The views of a scene show one set of named points, each view turned or mirrored, shifted and resized as a whole, with a little noise and some points left out.
(in the rows, 128 means zero)

Scene 1
View 1
<126>: [124 132  90 132 169 199 126 153 141 134 106 123 145  68 154 114 117  94
 149 134 127 134 111 118  86]
<152>: [183  74 103  78 156 143  84 234 163  70 112 129  77  86 116  66 114  82
 187 137 186  54 157 132 157]
<175>: [120 111 113 136 177 163 153 157 134 144  82 129 131  77 163  96 116 102
 151 147 127  99 126  88  81]
<5>: [121 146  59 133 155 228 108 140 127 133 123 113 168  61 149 135 128  86
 146 117 126 171 107 142  96]
<78>: [151 109  66 109 156 191 104 183 124 103 112 116 140  71 143 104 128  82
 170 120 156 114 151 124 141]
<8>: [143 105  97 131 173 184 105 206 107 110 119 126 107  74 155  98 126 106
 159 118 133  91 147  97 136]
<229>: [151 115  63 104 167 196 122 184 151 108  94 126 150  59 154  92 128  72
 174 125 158 107 149 111 122]
<227>: [145  86 131 118 163 136 115 187 128 115 104 124  87  94 131  92 113 105
 161 146 148  74 137 111 120]
<39>: [109 115 117 144 188 160 186 139 140 163  59 133 147  74 181  97 117 100
 148 159 118  96 126  69  59]
<215>: [157 114  75 101 155 197  76 204 145  90 134 122 115  68 131  98 120  85
 168 118 158 112 133 143 140]
<43>: [161 110  46  89 144 194 107 172 145 100 100 112 155  65 135 101 131  62
 179 124 175 122 156 138 143]
<136>: [128 132 109 135 179 209  80 204 142 111 149 137  99  67 151 109 108 112
 144 120 119 118  96 126 101]
<90>: [162  54 128  96 130  88 124 159 119 110  81 104  89 119  97  90 121  87
 174 164 180  68 164 134 141]
<237>: [127 129  87 129 178 203 124 174 148 127 108 132 138  59 162 104 117  93
 154 129 129 120 118 108  92]
View 2
<90>: [ 74 100  94 159 153 136 150 125 164  75  94  89 141  68 153 190 133  40
 179 100 154  83 152 138 165]
<5>: [167 107 168 152 104 117  66 223 143  82  82 102 104 121  91 111  90 180
 125 143 127 152 153 125 165]
<43>: [137 112  85 163 117 140 106 168 145  59 109 116 136 128 130 131 101 132
 137 132 108 153 147 148 190]
<39>: [114 115 201 167  82 162  97 179 101 116  91 113 160 101  55 191 135 137
 180 134 111  96 159 113  87]
<78>: [135 131 101 170 124 145  98 174 150  57  99 102 125 110 111 144 112 133
 128 135 119 148 142 152 166]
<8>: [130 157 116 184 134 160  93 176 155  57  88  88 115  89  91 168 137 127
 115 130 125 126 128 158 123]
<175>: [120 125 177 167 103 155  95 180 126 100  91 106 142  94  82 175 135 131
 159 128 117 102 149 123 104]
<229>: [136 131 107 174 109 159  98 172 133  70 111 118 146 123 110 146 118 138
 138 134  97 147 142 143 155]
<136>: [160 163 160 180 140 151  64 216 166  78  87  99 100  79 122 131 138 152
  94 122 113 118 117 144 116]
<215>: [147 144  96 178 143 149  93 184 165  57 102 107 115  97 149 127 119 130
 106 121 112 138 125 154 164]
<227>: [109 139 132 174 145 157 111 161 159  81  91  94 130  69 130 176 145  88
 138 110 129  89 134 142 120]
<237>: [147 134 160 171 107 154  79 199 132  88  96 115 131 106  96 145 124 156
 131 132 104 130 140 131 125]
<152>: [109 156  60 188 163 174 124 140 171  57 117 114 143  80 187 158 151  70
 116  99 102 112 113 162 154]
View 3
<152>: [133 117  99 123 138  97 112 125 109 122 122 146 199 139  96 131 146 156
 130 129 167  78 135 159 144]
<78>: [111 134  87 135 132 123 142 156 115 115 133 144 148 134 127 140 138 140
 139 133 143 123 134 147 136]
<5>: [102 128  87 131 138 139 155 184 120 118 160 124 118 111 149 150 131 132
 154 134 102 153 128 122 126]
<237>: [107 134  97 122 154 126 139 150 136 127 129 119 145 119 139 142 144 128
 151 141 112 142 126 133 125]
<136>: [107 110 114  87 162 127 130 156 142 120 153 124 157 117 132 155 136 137
 143 137 120 125 109 143 126]
<227>: [120 121 115 129 153 131 112 129 128 112 122 111 186 129 115 144 147 145
 147 135 158 119 139 135 144]
<175>: [109 140 108 137 162 136 127 133 142 122 112  97 160 121 136 141 151 127
 160 144 126 150 139 120 133]
<229>: [113 142  82 138 138 113 143 149 119 128 120 140 148 131 129 132 145 134
 142 138 129 125 133 144 130]
<8>: [104 132 108 113 150 133 130 143 135 109 125 134 160 137 129 150 140 138
 138 140 154 129 123 153 137]
<215>: [117 116  93 115 137 114 135 159 112 119 148 147 159 127 120 143 136 150
 135 131 138 105 123 151 135]
<126>: [108 130  98 129 153 133 139 158 131 124 137 112 140 113 139 146 141 128
 155 139 110 147 130 123 129]
<39>: [106 152 107 149 170 139 128 124 152 129  94  82 153 119 142 136 158 113
 167 150 115 168 145 112 129]
View 4
<5>: [ 79 107 204 142 110 154 136  97 119 140 126 148  55 104 179 111 161 117
  92 149 119 143 104 120 150]
<175>: [103  82 172 132  59 137 101  84 169  93 106 128  92 105 137 114 108 149
 149 178 128 116 119  98 124]
<90>: [143 119  62 160  44 112 101  88 186 129  80  69 130 172 120  94 116 130
 185 125 130 156 112 101 116]
<78>: [112  95 142 154  74 137 103  82 121 149 148 130  95 137 162  74 127 107
 127 135 124 154 112 119 116]
<43>: [118 102 126 156  94 136 113  81 124 175 143 135 103 122 168  82 118  99
 120 120 116 163 109 135 111]
<136>: [ 89  76 200 142  65 170 108 113 113 127 140 102 114 131 154  85 184 112
 129 167 163 112 132  90 123]
<229>: [114  82 150 146  80 139 100  77 129 151 149 142 108 109 162  83 106 112
 127 145 123 142 118 125 104]
<152>: [144  79  84 159  45 143  83  92 134 167 147  78 176 161 138  55 129  95
 172 124 158 144 137 109  78]
<237>: [ 95  78 188 135  77 151 106  91 134 122 133 137  96 102 159 102 131 127
 126 169 137 120 119 109 119]
<227>: [121  91 128 148  41 138  92  93 160 113 111  86 127 153 128  86 134 129
 169 155 145 131 125  90 113]
<215>: [111  92 144 156  76 154 106  98 110 166 150 108 123 142 163  71 158  92
 128 132 144 145 123 114 111]
<8>: [106  80 159 146  40 140  88  86 122 113 153 115 101 154 142  62 139 119
 147 159 138 136 121  95 116]
<39>: [102  76 184 123  59 131  99  75 187  73  95 147  85  80 135 134  79 167
 152 196 122 106 116 102 127]
<126>: [ 88  95 194 137  88 150 122  97 144 119 109 132  78 102 159 119 144 132
 121 167 130 124 114 108 140]
View 5
<43>: [169 174  94 106 129 116 148 145 141 133 134  94 140 196 127 146 146 111
 145 170 137  89 154  83 120]
<136>: [129 150 101 145 158 164 176 156  81  72 157 123 114 160 174 137 154  61
 143 185  71 115 102 136 152]
<237>: [157 170  88 135 142 128 169 155 118 103 128 107  76 187 149 155 149  85
 138 174  62 100  99 130 134]
<90>: [108 202 104 157 109  74  56 130 107 136 147 116 161 120  67 110 179 136
 105 129 135 157 118 119 126]
<215>: [138 152 105 121 143 147 154 157 108 104 156 109 154 170 146 134 156  86
 149 176 134 114 145 100 138]
<5>: [196 185  88 121 149 130 195 118 116 103 127 113 112 195 175 150 108  95
 133 205  51  46 109 112 119]
<39>: [157 199  76 160 123  79 134 153 129 124  99 103  12 176 111 162 167 107
 119 145  17 118  51 161 126]
<126>: [164 184  87 137 138 122 167 137 116 105 127 110  85 183 150 153 137  91
 128 181  49  88  92 132 129]
<227>: [113 171 100 154 134 110 104 154  97 110 149 116 120 133 110 120 183  99
 126 143 100 151 101 134 141]
<175>: [147 188  85 154 130  98 135 150 117 116 118 110  54 166 121 147 164  99
 123 154  45 123  75 149 131]
<152>: [ 86 148 113 131 120 135  99 181 113 115 164 107 164 157  98 129 201  94
 146 138 180 175 157 103 149]
<8>: [159 146  89 133 169 116 150 165 101 104 144 109  98 142 147 114 172  91
 152 155  96 127 107 121 134]
View 6
<175>: [ 87 156 144 137 154 145 114 123 126 131 122 112 137  90 125 135 122 139
 118  89 128 161 137 138  99]
<229>: [105 152 141 125 132 130 138 142 119 140 133 123 148 110 127 129 137 134
 115 113 117 118 109 126 100]
<5>: [ 76 147  99 148 133 140 153  98 143 153 153 109 142 124 140 125 148 149
 110 124 142 134 126 131 106]
<227>: [134 165 148 127 152 147 110 144 114 134 106 118 141 107 117 141 123 124
 121 107 120 158 137 141 137]
<152>: [173 176 166 114 136 137 124 170 101 136 103 126 152 127 114 138 131 112
 115 124 100 126 112 133 143]
<126>: [ 85 158 126 144 143 143 133 109 135 140 136 108 142 110 134 130 136 144
 114 107 132 147 128 132 104]
<90>: [160 141 149 113 149 157 117 176 101 128 100 125 130 109 107 124 121 128
 111  98 120 145 163 168 150]
<78>: [113 148 126 120 134 130 138 143 120 146 133 126 145 116 125 135 141 130
 118 124 126 123 116 129 121]
<8>: [111 161 132 122 146 128 115 137 119 143 119 125 147 105 123 155 133 121
 131 125 125 150 116 119 129]
<136>: [110 188 128 149 144 139 124 100 135 150 126 108 152 126 136 148 139 127
 121 131 124 161 113 117 129]
<43>: [119 140 129 120 126 132 152 148 118 144 139 126 146 124 127 120 145 135
 110 124 122 104 116 135 112]
<39>: [ 67 150 151 141 159 144 109 119 127 124 123 110 133  73 125 132 116 145
 118  69 129 165 142 142  79]
<215>: [132 169 130 128 131 135 140 134 121 149 128 120 153 134 127 135 144 125
 115 137 118 125 110 124 133]
<237>: [ 89 165 134 142 141 137 129 114 131 141 133 112 146 106 133 136 133 138
 116 109 125 146 118 125 101]

Which points are out of place in each view (at most two, in the order of its rows)? Write none if all are in place.
view 1: none
view 2: <90>
view 3: none
view 4: <126>
view 5: <8>
view 6: none
